Each row is a point on a tangle of strands that fork, close into loops and nearly touch. The rows are in no order.
Two points are linked if the straight distance between their rows is under 63.4. Some points are linked to none.
mis: [ -3 -30  -8   2  -7  -2 -17 -11  13  10 -13  24  -7 -10  -5 -18  21 -14
  -3  11   6   4  36   3  -8  -4 -14 -25  -1 -10 -14   9 -11 -12  -2  10
  32   0  -9  -3  -6 -16 -14  13 -19   5  -3 -29 -21  10 -22 -26]
zez: [  5 -26 -25  18  16  21   4  -7 -12  -9 -15  16 -10  -7  -9   5   1   2
 -11  -2   8  17  20  21 -19   4  -3  -1   3  -5   2   7   8   7   5  -6
  17   3 -21 -13  19 -13  -8 -15  -9   0  41   5 -26 -17 -20  19]
Fuga: [  0  -6 -27  23   2  25  21   7 -17   5   2  11  -4  26  -9  13  -7 -12
   3   0  -4  -2 -24  43  18  23  16  16  14 -15   0   7   1  21   0  -4
  -2 -12 -12  -3  10   3 -17 -17  -8   0   9   6  12  -8  -9  21]
sapu: [ 15 -14   6   2   3 -25  35  11  -5  -6  18 -10   4  16  14 -10 -13  -5
   4 -16 -13 -16  -9 -13  18  14 -24  -3 -20  -6  27  -2   4  -2 -16 -17
 -16 -10  14   6 -17  29  -7  -1  -5  -1 -21 -18   6  13  23  -2]
los: [-14  26  -2  -7  12   9  -3 -10   0  20   2  13  20  -1   7   3  35   2
   7  11   6 -12  -9  -3  11 -22   2 -11   1   3  -3   2  -8  -2   5   1
  -8  13   7  -5 -21  -1  -5 -10  -3  24 -31 -17   6   7 -10  -2]
zona: [-12  -5 -11   2  20  12 -16  -9  -3  -5  -4   5  12 -22  -2   4  16  19
   6   3  18  23  17  18 -13 -11  16  -1  32  -7 -18 -17   3  -7   7   5
  20  23   2 -10   3 -32  19  -4   7  18  21 -11 -23  -9 -13  -2]
bul: [ -6  38   6  -9   7   3  -3  -6   3  16   4   7  14   1  12   5  25  -7
   6   9  -6 -14 -13 -13  11 -21  -5 -14 -11   6   2   4  -9   2   4  -4
 -18   1   9  -4 -21  13  -4  -6   1  17 -35  -6   9  14  -7  -4]
ropop: [ -9  14  13 -16   2 -13   1  -6   0   6   2 -11  10  -1   7 -10   8   4
   5  -3  -2  -7  -3 -14  -6  -9 -15  -2 -10   4  12   1   7  10 -12  -7
  -9  10  11   9  -7   6   3   3   4  -5  -8  -2  -8   9  14   9]
femo: [ -1 -25   8 -21 -20 -12 -21 -14  11   9 -16  -3 -23  -9  -7 -17   4  -9
  -3   0   5  14  14  -9 -12  -1  -1 -11   8  -5 -14   2  -7 -11  10   3
  23  12 -11   0   3 -11  -8   8  -8  -8  -3 -10 -11   3 -11 -29]
buza: [  1 -14   1  -9   7 -14  -7  -7 -13   7  -6 -14  -4  -9  -7 -11  -5  10
  -2   3  18  13  13  -3 -27  -9 -22   8  -6   2  13   8  16  -3   3  -3
  11  11  -6  16  16 -17  10  -7  -2 -14  33   7 -26  -7  19  10]
kega: [  5  41  17  -9 -20  -2 -15  -4  28  -8   3   0  -9 -19   9  15  -1   2
 -12  -3 -23   8  -1 -27   0  -5  25 -10   4  32 -17  -4 -26 -19   6   9
   0  -3   6  10  -3  11  14  25   8  -8 -19  31  17  -7 -10 -22]
noza: [  2 -20  14  -2  -8 -29   7   9   7   8   7 -20 -11   4   9 -12  -1  -1
  -3  -8 -13  -5  -7 -29   4  -5 -18 -13 -24  -5   5  -7  -7 -14 -10  -5
  -9  -8  13   2 -14  19  15  -2  -8  -4 -21 -14  -5   9  -1 -14]
pib: [  8  32  15  -1 -12 -12  10  10  19  -6   7 -15   4   2  31  -4   1 -14
  -2   6 -38  -7  -2 -24  11  -5  -8  -9 -39   8   7  -7 -18 -11   5 -10
 -34  -8   1   3 -18  32  19   9   0   0 -33   7  11   7   8  -5]
mobel: [ 16  -4 -14  25 -16  14   5   0 -22  -3  -5  12 -20  23  -9  12 -17  -2
  -4  -5  -1   0 -20  32  15  37  15  13   5 -14   2  16   8  15  -2   2
   4 -13 -19   2  11   2 -19 -14   1  -6  22   9  12 -20  -9   8]
lipu: [ 23 -26   0   1 -17  -8  11   1  -7   2  -2  -4 -17  22   4 -10 -15  -8
   2   1   5 -15  -8   5  19  30 -16   1  -5 -11  16   4  -2   9  -1   5
   1  -5   0  -7 -14  27 -26   6 -11  -9 -19 -14   3   6   2 -20]
sor: [  6 -49  10  -2 -19 -19  -6  -6   2   4 -23  -7 -24  11  -9 -16 -29  -7
  -6   2   9   1   8  -5  -7  14 -14   4  -6  -9   5  -7   3  -3   7   2
  13   2 -12 -10   1   1 -11   5 -22 -13   5  -3  -4   3   4 -23]
Gazu: [ 20  31   3  -1  -2 -10  10  13  10   9  11  -8  -3  16  15   6  13 -20
   7   6 -15 -11 -10 -13  33   0 -14 -16 -28  -3   6   6 -17  -5   9 -15
 -29 -23  13  -7 -20  36  -3   3   1  10 -38  -5  13  16  -6 -14]
Beril: [ 12 -11 -10   1 -20  11 -10  -5   6   8  -4   9 -18  10  -5  -4   8 -12
   6  -1   4   4  11  15   6  19   4  -7  19 -12  -7  17  -5   8   6   6
  10  12 -12  -9   2   0 -34   9  -3  -8 -10  -9   3  -4 -11  -5]
masag: [ 15   0  -4   3 -25   9 -12   0   3   3   0   5 -23  11 -10   3  -4  -8
   4  -7   0   6  -2  16  13  24  15  -4  23 -11 -12  16   2  12   6   5
   3   7  -7  -5   1  -3 -27   4   5 -10  -4   5  18 -14  -8  -3]
Vaf: [ -9  14  -2  -4   2  14  12  -8  -7  15   6   0   7  11   5   4  15  -9
   9   3   1 -10 -15   7  18  -2  -3  -5  11  -2   5  10  -4  19  -1  -5
 -13   5   5  -4  -8  13 -19   4  -2   5 -16  -3  14   9  -2  14]
kop: [ -1 -13 -10   8   7  15  -5   0 -12  -7   0  15  -7 -30 -13  12   0  16
  10   0  15  25  19  10 -14  -8  27  -6  15  -9 -19  -5  10 -16  15   0
  26  -1   0 -15  24 -41  22  -8  17   0  39   8 -24 -12 -15 -12]
zifa: [  5  28   9  -1 -20  15  -7   6  12 -10  11   0 -11   4 -10  16 -13  -9
  -4  -6 -11  -2 -14   2  22  13  25  -7  15   3 -15   6  -7  17   0   4
  -5 -10   8   0   5  12 -10  15   7  -5  -9  20  42  -7  -8  -2]
dabin: [ 22 -14 -11  25 -21   9  -8  -4  -8  -6 -16  17 -28  16 -13   8 -14   0
  -3  -7   1   5  -2  26   7  35  18   5   7 -14  -4  19   9   6   6   2
  13  -7 -24  -6  14  -7 -20 -11   0  -7  28   8   7 -30 -10   1]
bapo: [ 16  18 -10 -11   8  -5 -12  10  14  22   7  13   6  20   6   1  27 -11
  11   6   8  -4   1  -7  20 -14 -12 -21 -11  -7  -9   8 -16 -17   1   8
   0 -16  19  -6 -18  -2 -10  -8  -2  20 -39 -23   1  18 -24 -22]
dafav: [ -7 -18  19 -11 -13 -30  11  10   5  -9  -1 -28 -10   1   7 -13 -17   2
  -5  -9  -4   6  -2 -26 -11   0 -11  10 -18  -1  10 -11  14  -4  -4 -11
 -14   6   5  10  -2   8  12   3 -10 -23 -10   8  -5   0  23  -9]
siki: [ 22 -41   5  12 -16 -14  11   4  -2   7  -1  -6 -17  16   2 -12 -18  -7
  -6 -10   3 -14  -7 -11  18  17 -23 -11  -8  -4  11  -1  -9  -9  -8   8
  -5 -14   5  -9 -17  25  -7   2 -19  -2 -19 -18   0  10  -4 -25]
Kab: [  2 -41  -1   1 -12 -11 -11 -11   7  17 -16   9 -10  -4  -6 -22   8 -15
  -8   3   6  -5  21  -6   0  -2 -27 -22  -6  -8  -4   3 -15 -15  -9  10
  24 -13  -3  -3 -12  -7  -7   7 -20   3   0 -23 -13   8 -15 -28]
godep: [ -9  18   4  -8   1  19  -5  -1   8 -11  13   6   7 -10 -16  14  -9   5
   8   3   1   4  -8   2   8  -2  27   0  13   7 -19  -5  -4   5  -2   1
   4  -7   8  -7  19 -14   9   6  18  -4   9  16  23   0  -8  -2]
Kor: [  5  -1 -13   8 -10  20  -3   4   2   1   5  12  -9   4 -16   8  -6  -5
   6  -3   0  13  -3  20  12  14  29  -3  25 -13 -17   8   4  10   3   1
   4  -2  -4  -9  14 -19  -9  -2  11  -6  12   8  16 -14 -18   6]
tupu: [ -9 -17 -32  17  11  30  31   7 -21  -3   6  15   2  11 -10   4   2  -3
  -1  -1  -3   3 -19  34  12  10  18  21   1 -12   0  -2   3  18   2 -16
   3 -14 -15   1  18   0  -3 -25  -2   3  22  11   2  -5 -10  22]
doti: [  0  47  22  -3  -5   6 -14   1  19 -11  -5   7  11 -19  14  20  -9   6
  -4  -4 -22  -5  -3 -26  -2 -15  27  -4   3  40 -18 -17 -25 -21  -2  16
   6   1   6   8   3  14  23  26  20   0  -9  22  13   6  -4  -9]
Paz: [-13 -17 -20   7  31   9  22   0 -24   3   1   6  20   7  -2   2   7   7
  -3  12   8   0  -4  23  -4 -10 -15  17   1  -5  19   3   7  13  -5 -12
  -1   0 -10   5  10  -7  -2 -16  -6   8  25  -3 -17  -2  -2  45]
ser: [ 14  15   9   0 -30  -2  -1   5   5 -13   5 -16 -27  13   9   7 -16  -2
  -8  -6 -12  -9 -15  -1  22  30  10   4   1  -3   2   2  -2  16   6  -2
 -23  -2   4   5 -16  32 -16  12  -3 -10 -19  21  28  -7   8 -18]
Ner: [-12  10  -5   2   5  -3  17   5 -18 -12  10  -4   2   1 -10   5 -19   6
  -3  -7   9  -4 -10   3 -10  -5 -16  16 -10   4  17   9  19  11  -8  -4
 -12 -10 -10  21  25   1  16  -7  17  -7  20  18   6  -5  22  25]
vod: [ -3  16  19  -3  -4   4 -12  -1   9 -23  15   6   3 -32 -21  18  -8   9
  11  11   1  16   6  -7  -2  -6  48  -1  12  10 -23  -1  -3 -13   7  17
  23  -7  15 -23  30 -29  16  19  25  -4   6  15   7  -3 -11 -29]
Mopa: [-12  22  12  -7  18  19  -5  11   0 -25   8   8  28 -11  -7  17 -11  12
   8   7  -3 -17  -6  -8 -15 -22  21  24 -14  25  -4 -19  -2  -8   4   1
  -1 -16   3   4  27   1  23  -1  30  -2  17  12  14  13  24  11]
Maf: [-11  -7 -11   6  18  14 -12   0 -11 -13   2   9   7 -30  -8  10  10  22
  11   4  19  25  18  16 -14 -11  24   1  20  -7 -18 -20   6 -14  14   0
  25   5   7 -11  13 -40  29  -8  17  12  34  -1 -24 -11 -10 -13]
fati: [-24  28  14  -7  18  15 -13   2  -1 -19  -5   4  34 -11   1   8  -6   7
   5   2   1 -12  -9 -10 -10 -20   8  11   3  28 -10 -21  -4   2  -4   4
  -6   3   7   5   6   1  29   3  21  12   5   5  10  13  19  11]
fufu: [ -1 -24 -24  15  21  19   7  -5  -2   5  -5   9   8   8  -2   4  12  -9
  -3  11   5   2  14  29   0   7  -2   6  15 -10   5   8   0  14  -2  -2
   5   1 -11 -19   3  -7 -33  -7 -18   2  18 -12 -18  -6 -17  27]
Sez: [  0 -11   6  -7   1 -27  11   1  -9  -4   2 -20  -4  -2  -5 -11 -13   8
  -5  -4  12   6   3 -12 -23  -6 -26  18 -12   1  22   6  23   0   0  -7
  -3   3  -6  20  11  -6   8  -8   0 -20  17  10 -15 -11  31  10]
Bur: [ 13  17  -5 -17  11 -19 -24   7  18  24   3   5   4   7   0  -2  20  -3
  12   5   2   0   5 -13   9 -18 -16 -21 -15   0 -11  -3 -13 -25  -5  14
   8 -13  22  -4 -24  -7  10 -16  -3  23 -37 -22  -5  18 -21 -22]
famob: [  9   3  15  -7 -31 -12 -12   9  12 -12   0 -21 -24  -7  -6  11 -28   9
 -11 -10  -6  -2  -4 -18   3  14  24   9  -2   8 -12  -3   3  -2   3   4
 -10  -6   4   4  -1   7   2  16  -5 -19   4  43  25 -21  12 -19]
modu: [ 16  16   8   1 -26  -7  10   9   7  -9   6 -16 -24  13  15   3  -7 -10
  -6  -1 -18  -8 -13  -8  29  20   2  -5 -17  -4   8  -1 -12   8  10  -8
 -30  -4   6   2 -19  42  -7  11  -3  -5 -37  11  20   4   4 -22]
nef: [-18 -19 -30   8  26  24  32   5 -24  -5   5  10  16   7  -4   0  10   2
  -2   8   0   0 -17  31   5  -3   0  22   0  -6   7  -2   6  17   3 -20
   1  -9 -12   8  16  -3   6 -24  -2   9  26   5  -8  -1  -4  35]
lutaz: [ 12  12  13  -6 -34  -5  -9   7  14 -13   3 -18 -26   1   4   7 -19   2
 -11  -9 -12  -2  -6 -15  13  19  19   2  -1   6  -7  -3  -7   6   5   1
 -16  -3   5   6 -10  21  -4  18  -4 -15 -13  34  29 -15   6 -20]
Nosol: [  6 -17  -6   4   4   9 -13  -9  -7   1 -10   8 -16 -27 -15   9  -4  11
   5  -7  14  28  24   8 -22  -5  12 -11  14  -1 -17   5  10 -18  16   1
  29   6  -9  -7  23 -37  14  -5   6  -3  48   9 -25 -15  -7  -6]
keli: [  7 -27  -4  -6  11 -15   6  -4 -14   9  -2  -2   6   4  -2 -16  -3   4
  -4  10  12   3  20   3 -24  -1 -31  11 -14  -7  26   5   8   3  -8  -5
  17   5  -6   6   3 -13 -10  -3 -12 -10  26  -6 -25   1  14  18]
kared: [  7 -14   8  -5   5 -31  32   9  -6  -5  13 -13  10  14   8 -16 -10   0
   3 -12  -6 -11  -2 -12  -1   7 -28   5 -18  -7  31  -3  13   2 -17 -13
  -7  -4   9  10 -10  11  -9  -5  -3 -10  -8 -14  -4   7  29   7]
lekon: [  5   8  -5  10   6  -2  30   3 -22   4   8 -10   8  22  -2   5 -17  -6
   5   0  -3 -12 -24  22   9  15 -17  14  -1  -5  32  13  17  20  -7 -10
 -18  -8  -5  10  -2  15 -19   0  -5   1  -4   5  13   3  19  30]
levot: [ 13 -13  -1  -7   2 -23 -27   4  20  28  -2  -9  -7   1  -4  -8  13  -3
  -2  -2  -1   1   4 -18   2 -17 -25 -22 -11   0 -10  -1 -14 -35  -8  18
   7 -23  15   1 -23  -7  13 -11 -13  16 -18 -26  -8  10 -20 -27]
tuv: [  8  22   8  -1 -15  13  -6   9  12 -16  12   1  -8  -4 -18  18 -20  -3
   0  -1  -5   0 -11   1  19  10  37  -3   6   2 -19   5   1  11   0   9
   4 -15   8  -5  21  -3  -5  13  11 -10   3  24  37 -11 -11  -5]
les: [-16  24  12  -9  12  -7  12   1  -6  -6   2  -5  25   4   5  -2  -4  -4
   5  -3   0 -11  -6  -7  -9 -18 -20   8  -3   9  19   0  16  13 -13  -5
 -23   0   7  13   1   1   9  -1   7  -1   4   3   0   6  27  30]
mes: [  8   2 -18   1  -2  12  -4   4   7  23   7  20   4  16   5  -3  33 -14
   7   6  12  -5   7   5  17  -6  -5 -14   0 -14  -6  19 -15  -9   6   6
   3  -4   2  -7  -7   1 -30   5  -6   9 -33 -26   0  12 -25 -16]
robi: [-16  15  -5  -1   9   4 -19 -15   1   8   0  14  15 -19  -4  -1  34  14
   3   4  13  12  10   5  -9 -18  15 -10  24  -2 -15  -4  -7 -12   9  12
  13  34   0  -7 -12 -21   9  -4   2  26 -25 -18  -8  -4 -19 -14]
gara: [-14  36  24  -9  10 -15  12   3   3 -18  -2  -7  27  -5  20  -9   0  -8
   0 -11  -8 -11   3 -22 -15 -24 -16   5 -18  19  16  -9  14   3 -15   1
 -23   1  12  11 -13   7  19  -4   6  -5  -6  -8  -8   5  37  25]
guv: [-10  44  21   3  10   3 -11  16   5 -21 -16  -2  27 -13  29   7 -16   1
  -5 -11 -13 -10   5 -27 -19 -25  16   8  -8  48  -7 -26 -10 -21  -6  20
  -2   5   6  16  -2  14  35  13  29   3  -4   6   0  12  30  15]
visi: [ 12 -39   9   5 -16 -25   1   1  -9  -2 -16  -9 -25  19  -5 -10 -39   7
  -9  -2  11   1  -7  -5 -16  19  -9  21 -15 -10  12  -2  17   1  11  -3
  -2   5 -18   1   2   4 -10  -4 -17 -16  11   9  -4  -4  16 -17]
fev: [-16  17   2  -3  10  12   7  11  -7 -21  12   5  13  -6 -10  13 -17   8
   3  -2   2 -12  -7  -2 -13 -16   3  18 -16  16   5  -4   8   2  -4  -4
  -9 -19  -1  13  33   1  24  -6  26  -6  21  18  14   6  23  18]
vad: [  7  14  12  -6 -11  -1  -5  12   5 -21   7 -11 -14 -22 -23  21 -28  11
  -5   6  -6 -10  -4 -10   4   1  32   5 -20  12 -12   6   4  -6   3  14
  11 -19   6  -3  38  -5  14  13  16 -17  19  33  19 -12   4 -10]
mori: [-11 -23 -26  13  36  22  11  -1   0   2  -2   7  18   3   1   0  25  -3
  -5  15  -1   0   2  28   6   0   2   8  24 -10  -3  -2   4  11   4  -4
   7   2  -5 -14  -1 -10 -16 -13 -13  14  19 -17 -19  -4 -16  31]
Domuk: [ 14 -41  12  14 -12 -26  14  10   1   6   7 -16 -17  11   5  -9 -20  -2
  -7 -16  -7  -7  -7 -23  10   7 -21 -10 -16  -4  11  -6  -4 -16 -14   1
 -15  -8  11  -5 -15  22   6  -2 -19  -4 -17 -17   0  11   1 -17]
reluv: [ 16 -23 -19  21  -7  14  -2  -5  -7  -6 -18  20 -25   0 -14   6  -8   0
  -6 -10   6  15  15  21  -8  20  14  -2   4  -9  -5  13  10   2   7  -3
  21  -2 -24 -12  23 -15 -11 -12  -3  -3  39  11  -8 -27 -17   7]
Kone: [  2 -34  -4  -6  11 -18   9   0  -9  14   3   1  13   6   5 -23   1   2
  -3   0   5  -8  22  -3 -14   5 -36   1 -15  -7  22  -1  -2   1 -25  -3
  20  -8   6   4 -11  -3  -9   0 -13  -2  13 -20 -17  14  13   2]
vavuz: [ 12  -5   6   4 -22 -15  -6   6  -4 -11   1 -18 -25   3 -11   7 -31  14
 -12  -9   3  -4 -13  -7  -1  18   9  16  -8   0  -1   7  18   2   3   0
 -12  -6  -8  11   5   7   1   3   1 -16  18  36  18 -22  18 -10]
vike: [  1 -11   1 -12   7 -12   8  -6  -8  19   6  -2  10   7   8 -16  13   3
   5   0   4 -13   8  -7  -4  -3 -22  -4 -12  -7  17   3  -1   7 -18  -4
   8   3  10   3 -10   4 -10   1  -3  -1  -2 -17  -9  14   4   5]
beza: [ -6  31  15 -16 -14  -7 -15  -8  18  -3  -1 -14  -5 -15  10   2   7   3
  -7  -4 -15   4  -3 -26  -7  -6   5  -8  -7  20  -9  -4 -13  -4   0  -1
  -9   4   5  11 -10  11  13  12   6  -8 -21  18   2   0   1 -14]
nofi: [ 16 -25   5  10 -22 -19  -4  -1 -13  -6  -8  -9 -31  14  -6  -2 -35  15
 -11  -7  10  -1 -16  -2 -10  24   3  23 -10  -8   6   8  20   2  11  -2
  -9   0 -21   6   2   7 -10  -5  -6 -15  20  24   6 -18  19 -13]
Kot: [-26  21   0  -1  13  10 -16 -13  -2  -6   0  11  24 -23  -8   1  25  14
   5   1  12   9   0   9  -2 -14  20  -3  29   5 -20 -19 -10  -6   7   7
  15  24   5  -8  -8 -18  28  -1  14  31 -13 -12   3  -9  -9 -10]
padaz: [ -1  41  16  -7   3 -10   1   4   7   5   7  -2  16  -1  24  -1  11 -10
   3   2 -24 -17  -5 -24   5 -15 -11 -11 -30  10   9  -2  -4  -1  -4  -9
 -27  -6   7   1 -22  24  10  -1   2   8 -30  -2   4  15   6   3]
supa: [ 15  20   7   2 -17 -12  13  12  15  -6   9 -17 -15   8  20   2  -4 -14
  -3   5 -27  -6  -8 -18  26   6  -5 -11 -32  -2   6  -5 -22  -6  10 -11
 -35 -11   5  -1 -18  38   9   9  -3   0 -40   9  14   5   0 -18]
rufel: [ -9   9  17 -20  -6 -20 -10  -7   7   6  -3 -18  -4 -10   6 -13  11   5
  -1  -2  -3   1  -1 -24 -11  -9  -7  -5 -15   7   1  -4   0  -1  -6  -4
  -1  10  10  12  -9   5  14   1   1 -10 -14  -2 -14   8   7  -9]
fuv: [-13 -16 -31  13  25  30  15   8   9  -2   4  10  13   5  -2  -4  27 -10
   3   9 -10   5  -8  30  14  12  22   7  36 -19 -18  -6   1   9  16  -9
   7  -5  -4 -10   2 -14  -6 -14  -2  14   9 -11  -5  -2 -17  19]
kipiv: [  5 -18  -6   0  12   8 -19 -17   2   2 -16   6  -9 -19  -4   0   8   6
   3   3  14  25  31  13 -30  -4  -1  -7  15  -3 -13   0   8  -8  10   1
  26  18 -12  -7  12 -32  -1   0 -11  -1  38  -2 -31  -8 -10   0]
zuki: [-20   5  -8  -6  11  23   7  -7  -2   7   4   4  14   4  -1   5  13  -3
   8   8   2  -1 -15  15  13  -3   7  -1  24  -3 -10  -2  -5  14   1  -3
  -8   7   4  -5  -1  -6  -3  -2   4  11   1  -2  14   2  -5  18]
Fil: [  4  -1   6  -3   1 -30  30   5  -6 -15   8 -20   2   7   0  -8 -19   3
  -4 -10   4  -2  -6 -10 -13   0 -27  17 -15  -3  30   1  26   4  -6 -10
 -18  -1  -3  20   2   3  -2  -6   0 -18   4   6  -3 -10  35  13]
rofuz: [-12  43  23  -4   6  -4   1   7   9 -21 -10  -9  27  -8  28  -2  -7  -6
  -6 -10 -15 -10   5 -26 -18 -21  -4   4 -13  32   7 -13   3  -4 -10   8
 -21   3   6  13  -8  14  27   7  12  -4  -7   4  -2   7  32  21]
Gimuk: [  5 -20 -17  10  -1  17  -4  -6   8   7  -4  16  -4   6   0  -3  17 -13
   4   7   4   2  22  22   2  13   1  -5  17 -13  -3  13  -5  10   2   3
  10   9 -13 -17   0  -5 -38   8 -13  -2  -1 -19 -10  -1 -16   8]
Zovol: [ -2 -27 -24  16  24  16  11  -4 -22  -5  -8  11   3  -5  -4   4   2   7
 -12   5  12  11  12  20 -17  -5 -15   9  -2  -4  15   7   7  12  -1  -8
  11   4 -18  -4  18  -8  -5 -17 -10   2  40   1 -30  -9 -14  34]
Lav: [ -3 -13 -10  -2  15  10 -15 -16   1   4  -9   7   3 -14   1  -1  17   9
   2   7  14  17  25  14 -19  -7   3  -5  22  -6 -12  -4   2  -1   2   6
  19  26  -5  -9   2 -27  -5   0  -8   6  21 -13 -26  -1 -13   5]
dak: [-18   9  -6  -5   9  24  -3  -4   4  -6   9   9  15  -8  -9   7   8   7
   9   7   3   9  -7  11   7  -3  25   2  26  -3 -20 -11  -5   4   4  -2
   5   3   5  -8   8 -21  13  -2  16   9  10   2  13  -2  -9   3]
lapon: [ 15   8   1   5  -6  -5  21   2 -14   2   7 -14  -4  23   6   3 -16  -6
   5  -1  -5 -14 -21  15  19  29 -11  10  -2  -6  27  11  13  20  -3  -8
 -19  -5   2   5 -14  29 -26   5  -6  -5 -15   1  15   6  16   7]
getin: [-16  -5  26 -18   0 -31 -10   2   6   4  -7 -22  -4 -15   7 -22   5   5
  -4  -6  -2   7   4 -29 -20 -15 -10   3 -21   7   3 -11   6 -10 -10  -6
   6   7  16  16  -7  -3  28  -5  -4 -12  -9 -15 -22   7  17  -9]
ruda: [ -5   2  -9  -1   5   0 -23 -12   6  13  -2  20   6 -18  -2  -7  35   9
   2   6  11  15  25   6 -18 -16  11 -14  16 -10 -15   2  -5 -19   9  16
  20  33  -5  -7 -10 -24  -2   1  -7  20 -23 -27 -20   6 -27 -23]
bavas: [-21  11   1  -8  21   4  11  -3 -14   0   1   1  28   5   0   0   2   4
   8   8   7  -9 -12   7  -2 -18 -14  11   4   5  12  -2  12  13  -8  -7
 -15   4   4  10   6  -7  11  -6   6   7  11   1  -1   5  17  33]
Rogal: [  7 -27   8   1  -1 -27 -14   5  12  26   2 -17 -10  -1   2 -14   4   1
  -8 -10  -7  -2  -1 -26  -3 -15 -28 -16 -17   0  -1  -5 -12 -31 -13   9
  -3 -19  12   1 -19   4  19 -11 -14   9 -11 -24  -6   9 -11 -21]
lelu: [  0   3  -9   5   5   1  17   0 -20   4   5  -7   1  14  -8   4 -14   1
   1   1   4  -2 -16  17   0   9 -15  13  -1  -4  21  11  16  17  -7  -8
 -11  -3 -10  11  10   3  -7  -4   5  -4  10  14   7  -5   9  28]
nomo: [-11  -4  -7  -5  21   3   8  -7 -14  11  -1   0  19   4   1  -2   8   9
   5  10  11  -1   0  12  -4 -12 -14   9   5  -3  13   2   9  12 -10  -5
  -3  13   1   4   4 -12   0  -5  -1   3  18  -4 -11   2   5  33]
lil: [ -2 -13 -22  14   4  28   3   7   5   2   2  16   0   4  -9   4   8  -7
   6   1  -3  14   0  25  11  12  27   0  35 -18 -16   2   1   7   8  -4
   4   1  -6 -13  10 -20 -10  -6   4   3   9  -3   5 -10 -22  13]
Fas: [ -4  45  22  -3   2  10 -11  12  11 -14 -10   3  22 -11  23  16 -15   3
  -4  -6 -21 -12  -1 -28  -8 -17  20   3  -2  42 -11 -22 -19 -18  -4  14
  -1   1   5  12   3  19  29  21  25   1  -2  15   9  12  13   7]
vir: [ -7  13 -11  -2   5  15  -4  -6   5  19   6  17   9   3   6   2  38  -1
   5  10   7  -2  -2   4  11 -14   8 -13  14  -9  -9  13 -11  -4  11   6
  -4  14   1  -7 -11  -6 -19  -2  -3  17 -33 -20   4   7 -20  -7]
Dolem: [ -2 -16 -12   7  -2  10 -21 -10  14   8  -5  28  -2 -15   0 -11  30   0
   4   9   4  14  35   7 -17  -5   6 -17  18 -14 -18  11  -6 -10   9  10
  20  24 -13  -9  -3 -22 -19  15 -12  13 -12 -29 -21   7 -29 -18]
bub: [ -4 -54  13  -3 -12 -19  -9  -8   2  12 -22  -5 -14  -2  -7 -23 -17 -11
 -11   2   8   2  16 -12 -10   2 -26  -6  -6  -6   6  -8  -4 -11  -4   2
  20  -4  -3  -9  -1  -7  -2   6 -25  -7  12 -13 -12   7   1 -22]
fabad: [-27  27   9  -5  16  10 -17 -12  -3  -8  -5   5  29 -19  -5   4  10  13
   5   2  10  -3  -8   0  -4 -18  10   1  12  20 -14 -19  -8   2  -1   5
   2  19   7  -1  -4  -8  28  -1  14  21  -7  -2   4   3   5   0]
dupet: [ -6  28   4  -6 -12  13  -2  -4   6   2   8  -4  -4   4   0  11   3  -8
  -1  -4  -8  -3 -14  -1  16   3   6 -11  13   4  -7   7  -8  16   1  -3
 -13   2   5   0  -5  16 -12   9   8  -1 -19  12  24   2  -3   1]
Zipar: [ 15  -3  -1   0 -14  -1   7  -3  -8   6   1 -12 -14  20   2  -1 -10  -6
   4  -1   1  -9 -13  15  16  29  -8   5   3  -9  14  10   6  19   1   0
  -5   2  -3  -1 -10  20 -29   5  -3  -9 -12   1  12  -1   5  -1]

A piece is two or more points that can be reached from each other along the links. Count, over all rows, the pieces, the separate loops (a circle has one, a figure eight two, a Y none), the forks (points with three links) and the tips (points with one).
pieces: 5
loops: 6
forks: 5
tips: 3

A fork is a point with three links, a tip a point with one. Leave the first point through the second and follow the links. Name the first fork or tip that comes.
Fuga / mobel: Paz
gara / rofuz: rufel
bub / sor: supa
sapu / kared: ropop

Name the points in between on the shortest way along the links from the first point to the second, in order.
Domuk / fati: siki lipu Zipar lapon lekon lelu Ner fev Mopa
rofuz / Paz: gara les bavas nomo
Fuga / buza: tupu nef Paz nomo bavas les ropop vike Kone keli
los / Domuk: vir mes bapo Bur levot Rogal noza
